Each row is a point on a landscape with many peaks, with its height.
From any point a climber steps to the highest of the 2 points nearest to it. It stops when none of these is higher. Distance is the straight distance between rows; heights are no part of it.
vekog: [134 144  59  91 169 107 128 125  94  45 146 115 147  93  98 127 105 128
 101 158 126 104 155 144 149  86]  h=26.4
pina: [124 104 125 145  71  85 133  89  89  90  63 117  75 152 104  63 141 134
 155 148 112 140  90 142  85 130]  h=43.1
narig: [113  97 179 158 141 133 125 133 139 160 104 168 134  97 146 132 143 148
 159  89 106 166  75 129 115 191]  h=57.7
Norev: [119 154 144 155 197 160 121 107 167 132 117 143 147 150 128 142 140 120
 130  80 101 105 130 100 124 162]  h=52.1
Mulis: [119  82 196 125 143 121  99 126 142 180 120 162 120 162 180 149 152 163
 103  72  92 116 123 157 124 140]  h=51.5
rivo: [117 137 157 126 111  95 156 115 141 140 132 180 134 147 101  85 170 111
 119 132  98 147 115 157 100 156]  h=68.4
tev: [126 145 155 134 156 126 123 146 121 120 218 100 114 144 119 146 120 110
  98  98 168  86 158 116 129  75]  h=81.2
bugo: [154 152 179 159 158 107  97 105 131 149 136  92 105 137 160 174 129 127
 134 120 132 114 182  89 162 101]  h=37.0
Rilo: [106 133 133 154 138 194 141 157 166 144 128 150 175  86 172 125 147  94
 119 138 117 151 148  77 130 212]  h=57.9
rirag: [140 109 121 114 113 126 125 101  95 120 124  98  90 163 106 134 134 149
 139 167 178  89 155 103  95  82]  h=43.8
ren: [149 196 211 162 184  74 143 134 136 148 175  93  60 148 174 166 116 102
  90  79  94  94 156 123 168  92]  h=69.2
Kuz: [146  55 141 139 118 125  95 105 136 187 142  91 102 101 176 177 128 142
 133 104 113 145 146 116 142  88]  h=38.9
Rap: [126 139 135 124 143 124 117 142 122 141 131 138 161 135 108 146 136 148
 145 111 130 120 125 147 117 130]  h=64.2
Mib: [114 145 151 130 152  85 134 107 130 117 156 135 133 170 107 110 132 126
 114 128 135  71 160 137 129 103]  h=74.7
Rur: [153 149  68 102 167 131  97 133  86 101 120 111 158 100  87 183 141 162
 172 119 153  86 126 127 151 100]  h=56.1
Rogof: [132 109 188 133 178 147  90 130 152 196 127 159 125 145 194 177 168 139
  94  72  85 115 149 128 155 164]  h=54.2
Pilu: [128 237 148 128 174 108 123 144 119  42 172 116 123 137 134 126  83 124
  77 124 122 101 162 131 129 106]  h=55.0
tez: [131 113  65  77  92 119 145 162 106 101 105 130 130 111  47 108  95 148
 155 192 165 151  73 129 137 122]  h=39.0
Vulig: [122 162  77  75 102 103 155  93  87  62 130 148 109 160 100  86  92 163
 107 151 157  89 110 170  87 106]  h=34.8
masiz: [132  87 123 109 141 117 132 117 124 176  66 141 109 149  97 150 140 168
 184 104 128 113  83 156 113 118]  h=59.8
Nido: [126 119  86 122 174 157 121 157 133 108 181 116 157  98 137 154 141  92
 118 101 163  97 156  89 160  91]  h=43.7
duneb: [115 157 159 159  86 167 134 112 145 141 104 149 117 159 168 105 156 121
 116 124 108 162 126 156  70 162]  h=59.5
guv: [115 141 118 136 146 190 121 165 162 141 145 131 182 109 166 157 144 119
 115 119 125 121 149 100 140 140]  h=50.9
niru: [119 186 122 103 173 119  99 157 112  96 151 157 170 135  92 151 143 160
 142  95 133  68 121 160 122 115]  h=62.0
kimiv: [105 106 142 125  58 132 158 162 146 153  59 155 134 183 115  50 143 114
 121 153 103 141  73 149 129 180]  h=37.1
mamiz: [135 102 142 109  79 128 148 162 112 175  28 145 109 154 117 110 135 147
 171 127 123 161  66 168 109 156]  h=60.9
kuro: [106  70 165 145  73 121 132 130 133 182  93 160 119 116 183 127 153 155
 153 139 127 157 115 190 121 135]  h=55.2
vegum: [149 143 152 162 159 146 124  98 158 159 128  88 135 146 159 138 110 115
  82  78  55 122 153 136 131 145]  h=38.6
Popo: [122 108  63  94 158 143 116 128  99  59 167 112 107 108  62 124  80 110
 129 193 199 114 145  92 139 109]  h=64.1
Rif: [138 119 142 174 125 109 136  76 109 106 131  64  66  96 173 141 132 137
 122 158 110 119 177 141 110  59]  h=47.0
Tifa: [110 101  56 125 112 145 160 110 160  82 109 143 148 118 120  87 103 104
 132 181 156 141 123  93 163 129]  h=61.8
muv: [162 177 193 168 159  95 126 135 136 151 173  74 110 125 174 154  96 108
  79  84  77 122 152  96 186 128]  h=65.5
visep: [121 201 148 144 161 150 121 144 147  71 175 118 143 136 138 116  84 103
  79 133 127 127 157 101 134 140]  h=57.8
futi: [130 127 137 142  92 106 123 111  84  78 129  87  83 138 116  84 128 121
 108 130 100 152 122 156  52 107]  h=37.7
nosum: [130 115 130 124 136 149 108 163 138 188 206 133 165 102 123 172 151 106
 138  97 160 119 145 120 152 120]  h=80.9
Vef: [125 119 184 170  94 132 100 132 117 151  77 122 126 136 179 102 145 119
 111 130  60 173 145 174 109 194]  h=67.6
gar: [115 112 109 132 126 148 159 121 150 102  90 158 132 107 140 120 157 145
 152 127 126 153  81 104 101 121]  h=68.8
Ner: [146 139 153 118 132  62 111  97  92  92 113 101  87 141 106 127 151 151
 123 161 103 108 150 102 109  74]  h=46.0
bap: [123 188 110  87 135  97 131 115  92  48 150 171 142 150 105 100  85 160
 112 119 173  96 111 139 116 133]  h=33.5
mut: [145 194 132 151 190 137 127 115 156 141 150 103 152 109 145 161 133 105
 104  91  70 115 170 136 161 143]  h=41.3
Lalev: [119 135 100 113  47 144 147 161 138 125  86 144 132 122  99  88 142 128
 146 183 115 184  74 151 107 139]  h=37.8
refe: [134 212 166 121 135  82 118 118 112 100 148  91 101 184 141 127  90 150
  87 108 110  59 163 143 107  79]  h=75.0
tum: [133 183 156 111 133 101 130 137 140 137 162 151 161 167  99 104 142 103
  83 138  98 119 159 128 134 165]  h=58.9
ripo: [139 138 189 130 143 124  83 147 138 205 187 143 137 124 137 187 154 129
 124  99 125 139 151 130 146 143]  h=77.0
Bivif: [124 138 161 124  82  99 139 144  95 125 101 154 154 143 129  95 117 162
 139 127 132 138  95 167 108 163]  h=63.6
sar: [155 146 110 133 135  96 128 112  79  80 191  45 101  98  99 128  65 132
 100 158 132 108 156 141 134  79]  h=24.1
vasu: [107 140 142 101  76 119 130 129 119  82 123 148 111 202 130  70 125 134
  90 135 147 110 119 110  75 113]  h=54.6
dobul: [127 103  63 111 134 114 164  93 120  81 114 126 117 136  86  93 121 107
 128 178 162 123 140 118 130 107]  h=57.0
lonu: [105 157 165 147 106  88 128  97 132  86 122 139 115 152 140  87 146 154
 109 137  81 114 130 157  84 103]  h=75.1
Runit: [124 151 135 138 168 128  93 156 110 124 218  87 115 133  96 171 136 120
 134 116 171  41 168 133 157  60]  h=79.0
Nagi: [106 107  70 108 147 190 135 200 156 161 123 150 191  94 115 154 142 110
 169 113 160 109 103 127 160 139]  h=15.0
Fola: [130 123  98 131  82 151 150 128 131 105 126 123 134 124 143  83 137  94
  87 127  98 184 115 141  90 143]  h=43.0
gasup: [140 134 101 118 135 134 147 135 112 107 120 140 153 106 107 118 116 106
 149 138 174 168 124 103 130 164]  h=46.7
bobe: [108 109 136 161  64 187 140 131 183 191  67 145 122 133 153  91 162 111
 132 151  56 175  81 125 129 215]  h=22.6
loku: [113  86 123 149 165 129 125 125  99 138 112 123 122  64 138 173 138 153
 201 115 160 114 132 171 104 112]  h=24.3
siz: [140  83 116 127 138  90 146 102  99 144  87 120 144 128 145 138 144 146
 142 124 132 100 154 157 155 101]  h=31.7
Lov: [106 123  38  59 165 138 136 144 123  52 166 192 141 101  75 114 100 121
 118 145 170 124  89 127 167 113]  h=29.5
Kekub: [154 162  99  95 132 109 127 109  67  76 145  71  90 140 108 137 110 161
  94 189 146  64 174 132 109  59]  h=50.5
lek: [119  93 133 149 135 147 130 145 126 137 142 121 153  76 181 153 137 116
 142 111 150 137 156 109 128 116]  h=47.2
Zov: [141 131 149 144 160 100  93 103 103 136 151  98 109 143 125 173 139 154
 156 125 174  58 169  99 169  85]  h=38.1
Vig: [103 137 121 123 104  86 156 110 131  99 127 156 132 134  86  80 142 139
 136 155 112 128 110 172  97 119]  h=72.0
bofa: [119 130 100 123 131 135 147 151 141 139  99 151 144  94  83 138 137 113
 192 174 173 151 124 125 126 147]  h=47.8
navu: [138 139 197 141 103  92  95 114 106 153  74 141 108 172 147 108 139 135
 124 109  69 150 133 173  87 184]  h=73.7
pafi: [130  97  92 102 151 110 129 146  98 147  90 128 138 123  60 152 144 170
 198 134 155  81  92 145 145 108]  h=57.2
kipap: [109  99  87 109 110 168 192 205 170 150  44 134 133  88  94  88 108 106
 168 152 127 158  48 136 146 155]  h=28.9
didez: [117 116  78 123 154 124 140 142 141 133 144 148 167  74 101 148 158 104
 177 149 163 119 140 121 157 120]  h=51.7
sebu: [138 122 167 126 175 129  94 145 143 163 134 126 134 158 159 174 171 122
 100  83 100  96 161 103 154 107]  h=51.6
tufab: [138  96 154 142 131 124 103 125 162 207 124 139 149  90 172 164 158 107
 137 127  91 160 161  96 171 173]  h=32.3
rufa: [ 99 137 177 127 163 147 117 152 148 153  87 185 154 171 135 136 160 159
 134  92 102  95 105 127 109 180]  h=54.1
Vib: [155 121 137 150 136 113 120  83 130 144 136  71 123 164 124 127  86 125
 107  86  96 114 141 133 130 118]  h=36.1
Gura: [138 146  97 135 175 130 107 122 110 125 125 116 164  92 138 187 149 145
 168 108 140  88 158 155 159  98]  h=57.6
Lelu: [131 113  79 161  64 135 155  93 149 122  65 119 129 121 130  70 122 103
 151 164 113 177  96 123 143 164]  h=28.1
Divot: [112 134  90 104  92 162 163 137 129  74  89 161 118 138 120  94 115 163
 136 133 156 148  50 121  86 119]  h=63.9
popit: [116 151 143 130 176 156 120 145 150 118 145 150 157 164  82 112 116 107
 110  94 122 117 118  93 117 184]  h=55.9
bebu: [141 139  79  87 149 111 113 128  85 105 117 129 142 143  58 151 121 176
 173 134 181  65 100 114 146 114]  h=55.6
kanu: [108 101 134 105  62 117 147 152 104  96  86 150 105 182 108  57 135 120
 113 141 145 142  86 126  81 132]  h=51.4
Bub: [145  94 125 133  94 128 121 124 111 124 134  89  99 117 121 114 149 102
 110 119  86 186 127 138  67 104]  h=39.6
ratu: [178 177 110 112 152 119 133 111  99 108 169  93 106 111 151 176 133 120
 104 109 164 125 163  80 154  80]  h=40.8
lemo: [157 164 139 134 115 139 116 138 134 138 163  98 177 147 150 135  91 122
  82 117 123 129 155  96 176 147]  h=74.9
kubu: [138  77 188 147  75  88  90  96  97 163 110 113  91 155 160 121 117 166
 138 118 120 144 121 159 121 131]  h=45.3
gopil: [123 116 160 147  43 125 118 139 124 155  31 147  68 145 126  84 156 143
 180 135 102 185  38 151 102 172]  h=52.5
Kibi: [ 98  78 166 140 128 175 144 161 170 219  81 187 134  85 193 147 168 141
 147 121  89 155  98 143 145 225]  h=57.5
Fep: [ 90 134 113 115 150 146 152 188 172 129  90 183 175 123  73 108 143 123
 161 162 125 118  89 128 153 167]  h=61.9
res: [109 140 201 140 118 111  96 124 147 143 131 155 122 185  98 111 122 142
 138 106 120 118 107  97  89 162]  h=76.4
razo: [122 130 150 135 123 125 119 106 131  94 106 142 107 145 127 131 152 165
 140 111 121 140  94  87  78 102]  h=72.3
Pudov: [154 191 171 132 112  53 124  92 115  98 135  94  81 164 131 106 131 118
  89 147  83 121 165 106 125  93]  h=47.4
zovo: [140 102  69  84 128 122 154 107  66 107 142 104 106 148  81 123 114 145
 119 173 198  67 149 142 115  89]  h=41.9
Nuv: [ 96 126 183 156 107 154 117 125 173 170  51 164 122 178 142 103 143 152
 152 129  84 131  90 135 109 199]  h=72.6
pala: [141  70 145 125 147  85 116  99 128 194 101 146 127 125 149 159 162 137
 151 111 119 121 152 149 168 125]  h=33.2
roka: [160 201 148 154 157 147 112 148 132 107 158  75 131  80 170 177 105 119
 103  99  92 157 154  93 128 114]  h=61.6
turab: [137 105 155 155  89 135 102 125 112 142  79 111 107 119 147 133 142 120
 157 146 120 194 131 126  91 148]  h=29.6
tiz: [126 142 162 157  81 134 122 124 145 133 148 106 149 162 166 107 113 125
  84 147 117 127 162 121 144 123]  h=69.0
peguk: [151 143  76 119 128 160 133 130 140 129 164 101 181 110 144 132  86  89
  97 127 144 142 163  97 173 144]  h=82.5
Kuzem: [116 130 149 158 115 146 153 121 141 120 115 145 161 153 182  96 132 109
 100 135 138 129 155 118 137 156]  h=62.9
vanu: [116  94  91 124  69 129 184 142 125 153 116 134 150  96 122 101 112 139
 158 152 156 142  91 193 132 128]  h=54.5
geto: [126 113  99 103  86 131 124 146 130 112 130 118 136 120  73 113 124 129
 135 171 126 168  98 108 102 113]  h=41.8
dodet: [138 160 104  93 118 145 142 128 135  93 152 159 149 140 128 121 131 138
  92 114 142 151 100  93 117 129]  h=51.0
zogut: [107 182 162 123 118  82 119 113 129  72 134 127 121 181 125  86 110 146
  94 140 105  69 154 134  96  96]  h=77.7
Duleb: [ 92  74 140 151 143 179 156 161 180 186  92 167 157  93 169 128 165  99
 149 132 113 138 124 102 145 193]  h=69.8
tevu: [118 102  52 117 147 159 138 125 135  84 133 126 164 121 124 113  80 109
 124 147 186 105 142  97 183 124]  h=67.7
bivev: [138  66 167 122 123  94  98  76  90 177 101 122  66 156 156 158 124 187
 152 110 150 100 135 180 112 104]  h=47.3
pavul: [117 180  87  80 155 139 114 136 124  63 175 170 133 148  89 133 131 127
 114 158 188 103 137 106 128  98]  h=47.1
levof: [118  88  81 139 155 139 159 117 122  88 146 112 157  95 139 118 103 125
 120  96 134 111 125 137 131 101]  h=48.0
nuvel: [163 136 182 153 121 108 105 104 137 172 130  83  88 150 181 155 129 107
  91 118  92 145 179 117 147 110]  h=35.1
san: [137 114 149 122 168 114 110 150 118 169 204 119 119 117 123 178 169  99
 123  84 150 100 167 138 144  82]  h=84.1
Rugug: [150 149 134 143 106 106 133  92  85  92 142  59  76 125 157 142 117 162
  98 181 132  87 175 129 120  51]  h=48.7
Mip: [159 173 112 127 116 136 144 107 109  93 151  97 106 127 144 128 122 100
  89 127 129 170 156 129  92 110]  h=50.6
pas: [141 191 164 158 184 130 115 158 136 107 196  87 139 128 142 149  94 101
  86  90 118  97 154  94 178 124]  h=61.7
romus: [131  61 121 151  94 128 124  82 132 161 126  87  90 122 140 135 138 139
 144 137 122 139 135 128 110  77]  h=40.7
nid: [ 99 154 115 107 148 112 144 142 159 108 101 174 162 159  65  92 137 128
 138 153 104 102 107 140 118 145]  h=67.8
sazig: [146 220 113 105 168 103 107 140  88  44 186  99 116 128 112 147  74 148
  95 139 147  73 155 127 154  81]  h=53.4
ridit: [129 138  79 102 145 152 125 130 135  80 184 127 152 146 117 110  59  95
  77 133 175 122 147  99 175 128]  h=73.9
gam: [146 193  91  97 141 142 141 108 121  58 154 132 120 146 133 121 105 122
  76 121 146 141 140 115 111 109]  h=53.6
zeka: [114 162  76  93 171 157 109 165 126  64 209 163 150 111 112 148 141  97
 115 131 197  99 150 106 168  98]  h=45.5
vero: [105 150 107 128  68 146 147  93 131  95 106 141 102 160 118  94 119 176
 148 160 154 118  83 151  73 103]  h=60.0
natet: [131  92 144 146 144 114 110  88 128 159 119 132 117 141 134 166 140 165
 177 106 172  95 125  95 153 108]  h=39.1
Mano: [155 139  90 127 168 128 124 141  99 101 196  81 117  67 152 177 131  94
 128 117 185  98 180  83 171  71]  h=42.1
Tur: [122  95 103  99 101 122 168 126 122 148  57 131 107 174  84 101 114 157
 164 133 148  98  73 152 111 115]  h=63.8
Sabo: [ 95 137 125 117  75 144 160 171 134  99  83 164 147 166 104  28  97 105
 105 162 120 151  73 153 127 212]  h=44.7
sor: [107 132 118 142  99 175 168 151 187 177  79 152 141 121  98  91 136  97
 156 164 100 169  82 130 128 210]  h=16.8
tolu: [102  96 119 133  67 143 184 189 152 138  51 135  94 113  88  50 125 102
 164 157 124 169  34 156 128 154]  h=20.8
fiz: [143 111 137 138 118 138 119 140 127 149 160  65 123 137 171 158 115 119
  92 125 134 113 180 108 147  68]  h=40.4
dalag: [115 135 179 124 133  90 112 101 129 123 141 149 102 175 100 121 139 163
 136  95 123  95 103 110  73 107]  h=74.2
Peve: [151 174 154 123 159 114 117 135 124 123 175 125 141 120 113 155 137 125
 109  92 118 141 130 106 125 125]  h=66.8
feg: [154 194 177 127 167  86 132  99 120 149 148 102  77 168 152 163 132 121
  98  93 112  87 176 145 128  79]  h=72.1
binor: [149 108 184 152  99 131  80 124 132 176 111 109 109 136 168 155 136 123
 128 127 102 179 158 115 124 143]  h=32.5
Fosam: [120 119  75 132 151 103 156  92 137  93 159 124 135  86 100 118 133 106
 142 173 150 115 161 120 151  95]  h=54.3
mog: [136 132  79 121 150 151 118 133 102  96 165  96 120  91  73 149 101 119
 158 165 183 131 151 110 105 107]  h=61.0
Fulor: [ 93  91 150 152 122 155 136 142 180 174  77 161 142 145 138 125 150 138
 162 138 118 128 107 123 135 152]  h=82.8
kav: [142  91 109 134 108 122 145  99 118 158 100 125 134 118 128 141 123 146
 179 124 173 139 106 103 148 132]  h=37.4
Nudu: [132  60 170 137 147 113  68 121 154 211  98 146 120 116 188 180 143 141
 147 121 109 147 163 134 177 149]  h=35.2
kun: [146 154 184 141 129 131 121 123 153 186 190 136 122 124 158 156 162  95
  94 112 110 158 161 102 137 146]  h=73.2
dudu: [105 150  91  91 137 175 134 170 157  97 171 172 190 143 124 111 116 113
  65 144 132 120 127 121 158 151]  h=5.8
Telok: [132 120  75 113  80 120 137  98 108  59 105 107 115 161 124  67 106 119
  89 185 127 138 138 119 126 106]  h=53.1
nani: [152  93 164 152 143  95 102  70 137 177 112 106  95 154 126 138 116 132
 131  79  80 137 132 144 125 138]  h=34.2
dud: [119 134 152 132 150 111 143 140 151 164 158 156 171 123 102 111 151 103
 106 121  82 127 133 143 140 180]  h=63.2
vugov: [121  91 125 130  93 145 114 151 153 190 114 126 165 102 121 153 117 174
 169 120  98 148  81 153 134 136]  h=30.1
Dedis: [121 125  53  96 133 172 141 166 163 120 109 145 194 102 122 134 127 129
 124 144 117 131 111 116 153 129]  h=12.0
bab: [115 132 203 133 151 153 109 153 139 181 109 178 154 147 177 148 178 154
 100 108  82 124 133 118 138 214]  h=58.0
fad: [124 149  96 102 129 144 133 117 130 112 175 133 123 163 100 140 136 131
 120 150 187  86 150 111 117  70]  h=45.4
lan: [111  67 107 140 116 108 171 117 114 122 147 121 143  95 115  99 118 131
 143 120 138 126 110 165 121 110]  h=50.3
dom: [110  76 128 165  41 159 110 122 176 190  84 127 103 110 161 102 161 115
 155 153  69 193  87 134 118 153]  h=28.0
nuf: [137 142  82 132  89 146 149 120 167 146  97 136 154 105 101  94 132  88
 141 167  93 194 106 108 142 183]  h=23.4
Rabad: [137 192  96 132 194 157 111 143 118  92 148 116 167 112 128 165 124 114
 132  99 145  93 169 150 142 118]  h=59.7
beg: [114 116  74 100 134 198 176 200 160 157  80 151 160 104 104 125 108 101
 165 132 164 137  80 135 146 166]  h=20.3
Sifu: [129 120 112 139  78 145 136 124 170 178 139 132 183 102 164 133 139 125
 124 155 104 150 145 114 164 139]  h=29.0
Ruper: [ 96 137  68  59 145 124 137 129 130  40 167 205 132 128  86  77  74 107
  86 161 149 148  94 143 156 144]  h=31.8
Sized: [133 123  66  85 140 159 147 152 120  74 121 152 144 108  95  93  86  74
 106 143 149 196 112 110 127 183]  h=40.0
Lepil: [114 119 182 124  88 108 120 144 105 158  61 159 114 160 137 104 134 159
 155 111 107 143  90 199  79 170]  h=68.2
Pabi: [145 131  72  94 131 147 122 120  93  61 170  98 111 136 110 117  57 107
  89 161 200 130 155  99 143 110]  h=68.3
golev: [141  99 137 140 113 129 113  96 129 148 160  82  99 143 124 150 126 135
 130 141 151 113 155  92 122  73]  h=42.3
bisad: [118 122  87 119 143 101 155  87 127 105 155 128 143 158  87  96  98 142
 122 128 151  66 126 150 144 105]  h=71.8
bop: [146  64 166 142 155 113  56 114 150 205 149 107  86  90 191 199 127 123
 142 112 119 145 177 119 177 113]  h=37.2
mube: [105 144 178 158 116 169 133 118 170 181 103 169 136 147 161 122 166 133
 119 132  84 146 126 148 103 202]  h=64.3
faz: [131 145  91  76 151 121 138 150 112  63 162 170 151 129  89  91 101  86
  68 132 130 168 120 120 138 165]  h=34.9
Nuzoz: [112 125 119 140  96 148 172 138 131 107  92 160 158 138 148  69 116 113
 114 138 149 155  99 136 134 190]  h=54.0
Nuvur: [154  82 173 134 183  86  76 110  93 181 155 104  73 122 155 200 138 135
 148  81 153  90 174 146 175  93]  h=45.1
detig: [120 105 107 138  51 153 153 137 164 169  61 140 108 102 125 103 164 120
 172 164  96 191  63 145 108 141]  h=32.7
leg: [119  54 173 135  83 132 109 129 145 220  69 165  82 138 177 134 155 119
 152 137 124 185 121 175 127 172]  h=49.2
pama: [171 167 141 134 156 123 104 135 126 145 158 107 136  65 142 187 141 108
 134 100 105 178 150  84 135 135]  h=64.4
zup: [154  77 167 137 142  79  93  76  81 172 130 101  69 124 158 180 131 173
 156 123 153 106 163 137 153  94]  h=46.1
Duz: [131 187 106  88 168 140 126 142 135  95 160 188 157 143  97 139 159 118
 117 112 165 119 118  92 139 140]  h=48.8
Sapif: [118  55 122 143 105 154 124 152 143 157 129 117 140  71 156 147 128 128
 161 107 132 174  99  88 108 124]  h=48.9
zere: [115  56 175 141 148 123  80 110 139 188 125 137  92 144 174 167 123 169
 135  83 116 119 133 185 117 109]  h=49.4
Vod: [116 105 130 145 144 174 134 150 152 151 132 146 155  97 132 147 128 129
 160  85 145 147  88  95 118 163]  h=52.8
vik: [144  92  91 154  94 141 164  87 140 167  79 113 125 106 143 114 114  97
 178 131 146 175 116 121 134 162]  h=33.3
vov: [108 131 154 127  71 121 121  97 126 123  91 131  88 208 128  95 121 166
 138 137 144  90 118 130  62 105]  h=57.1
ret: [110  88 181 147 136  99 103 134 122 148 117 140 135 124 122 130 125 158
 156 104 100 135 102 153 111 143]  h=61.4
vopez: [151 184 111 111 157 120 112 139  72  83 163  77 114 113 124 179 126 162
 116 153 152  62 175 140 139  52]  h=51.9
Nof: [116 127 112 157 139 175 150 122 172 120 154 119 158 116 129  82 102  75
  78 125  75 159 130  98 128 205]  h=71.3
Takal: [121 152  45  64 181 138 123 130 106  17 175 163 130  95 117 127  94 113
  82 151 153 126 142 135 160  92]  h=27.8
fovaf: [154 156  90 121 150 105 130 105  99 102 151  75 139  93  98 149 102 139
 124 136 113 115 157 154 130  89]  h=25.2
Buv: [117 148 211 164 155 144 100 128 154 144 137 139 101 134 180 153 161 132
 100  98  78 149 143 118  90 136]  h=66.9
Zume: [138 105 133 152  50 131 116 106 167 190 134 122 136 108 162 119 152 115
 121 146  68 186 119 130 138 150]  h=26.2
nure: [118 114  80  98  98 125 154 117 124 117 109 121 138 174  74  86  75 156
 140 149 158  86  93 155 130 120]  h=68.1
Vuk: [158 215 132 139 184  92 121 162  90  66 181  60 105  91 136 169  87 117
 107 132 140  95 170 106 185  77]  h=51.8
Sot: [133 126 163 146 141 114 117  92 137 131 117 132  97 123 158 153 164 148
 133 109 101 149 133 119 100  99]  h=70.1
dupeg: [129  85  81 122  92 153 131 159 142 125 139 109 155  70 107 119 102 105
 148 143 128 187  94  85 119 138]  h=45.0
zeko: [129 101 133 125 114  81 143  90  80  89  84 126 101 158 110  90 119 166
 149 125 151  99 102 116  99 119]  h=41.2
big: [123 128 136 135  71 114 147 133 109 148 126 143 152 105 149 125 140 149
 144 147 143 154 123 191 113 127]  h=59.6
Keta: [145 108 154 128 148  79 114  93  84 116 108 121 113 154 125 138 121 176
 157  93 155  86 117  98 134 115]  h=40.1
busuv: [145 169 152 150 195 112 128 130 131 135 178 105  99  70 183 199 163 104
 126  81 116 110 175 128 158  74]  h=44.6
Deg: [146 176 124 160 198 118 136 124 149 131 165 104 134  61 161 168 146  71
 130 103 101 118 194 115 169 116]  h=43.3
Luv: [112 101 129 146 144 134 132 134  84 102 125 107 121  98 107 141 113 154
 172 145 171 108 136 161  83 105]  h=25.5
vevig: [117 100 156 161 117 136 128 128  94 104 103 111 106 108 145 128 125 133
 167 137 161 161 135 137  71 127]  h=27.1
molig: [143 142 182 105 140 106 107 146 114 140 115 140 137 186 154 141 155 139
  83  87 106 104 148 103 121 124]  h=49.6
fef: [113  58 138 147 137 134 127 128 125 167 100 142 110  66 170 164 140 151
 185  97 134 156 109 169 100 122]  h=23.1
Pona: [123 133 151 111 117 141 118 135 159 178 107 153 127 190  77 124 140 130
 148 122 121 133  99 113  90 153]  h=72.2
nam: [129 132  78 119 169 112 127 119 104 109 190 113 142  97  79 145 130 108
 150 142 175  73 166 149 164  94]  h=52.4
munuz: [ 94 139 148 137 180 159 126 179 159 153 133 172 177 129  81 130 151 111
 154 122 126 109 115 113 138 201]  h=55.4
lolo: [143 187 191 136 136 122 126 127 129 121 170 134 101 139 159 143 152 118
  82 100 114 150 142 104  95 121]  h=69.3
kamav: [130  93 115 124  89 122 144 148 138 143 102 130 164 114 102  98 116 149
 135 120  86 163  62 134 137 157]  h=32.4
Pebod: [137 172 102 104  81  98 139  77  89  68 137 116  80 163 105  83 113 149
 103 133 122 119 112 159  56  97]  h=36.2
bep: [126 101 133 171  54 115 126 107  95 117  56 123  79 121 141  73 160 116
 161 127 103 192  73 148  95 160]  h=46.6
pir: [142 132 132 157 175 102 135  97 110 122 153  78  89  68 168 177 143 127
 135 122 124 101 184 134 140  58]  h=45.6
kibob: [115 124 129 142 141 163 141 143 152 121 137 135 153 144  83  79  98  95
 105 113  97 154  90 107 113 210]  h=62.1
gul: [136 143 136 129  87  88 135 106 113  82 139 110 107 158 135  89 141 106
  79 176 124 133 168 106 131  90]  h=49.7
nom: [113 128  58  75 120 188 158 182 150 105 124 177 186 127 124 104 102 117
  84 146 136 152  89 133 155 166]  h=8.7
Lebu: [122  98  76  99 107 130 163 168 135 111  73 136 150 104  78  97 103 133
 158 152 131 150  59 124 149 141]  h=35.8
Zabul: [122  91 131 118 139 134  95 153 158 211 130 163 172  97 138 184 161 162
 167  97 101 121 100 152 174 142]  h=28.2
ked: [139 147 130 141 183 135 105 141  98 109 162  80 110 101  97 173 123 101
 155 128 167 113 183 120 108  99]  h=58.3
kolu: [139 142 120 136 119 146 157 124 134 137 153 110 142 117 158 119 135  89
  80 114 101 159 157 156 104 130]  h=46.9

Where does a climber stop that starts at each point below?
bobe -> lolo
vekog -> ridit
busuv -> zogut
sar -> zogut
Vuk -> zogut
vugov -> lolo

Call two points neighbours if one is among the 2 nearest of the other. Go from one point of each pair to the other, from neighbour to neighbour, staying as high as possible. Name the lowest point that can't be avoided.
navu, Nof -> Rilo
Fulor, navu -> duneb
lolo, res -> Buv
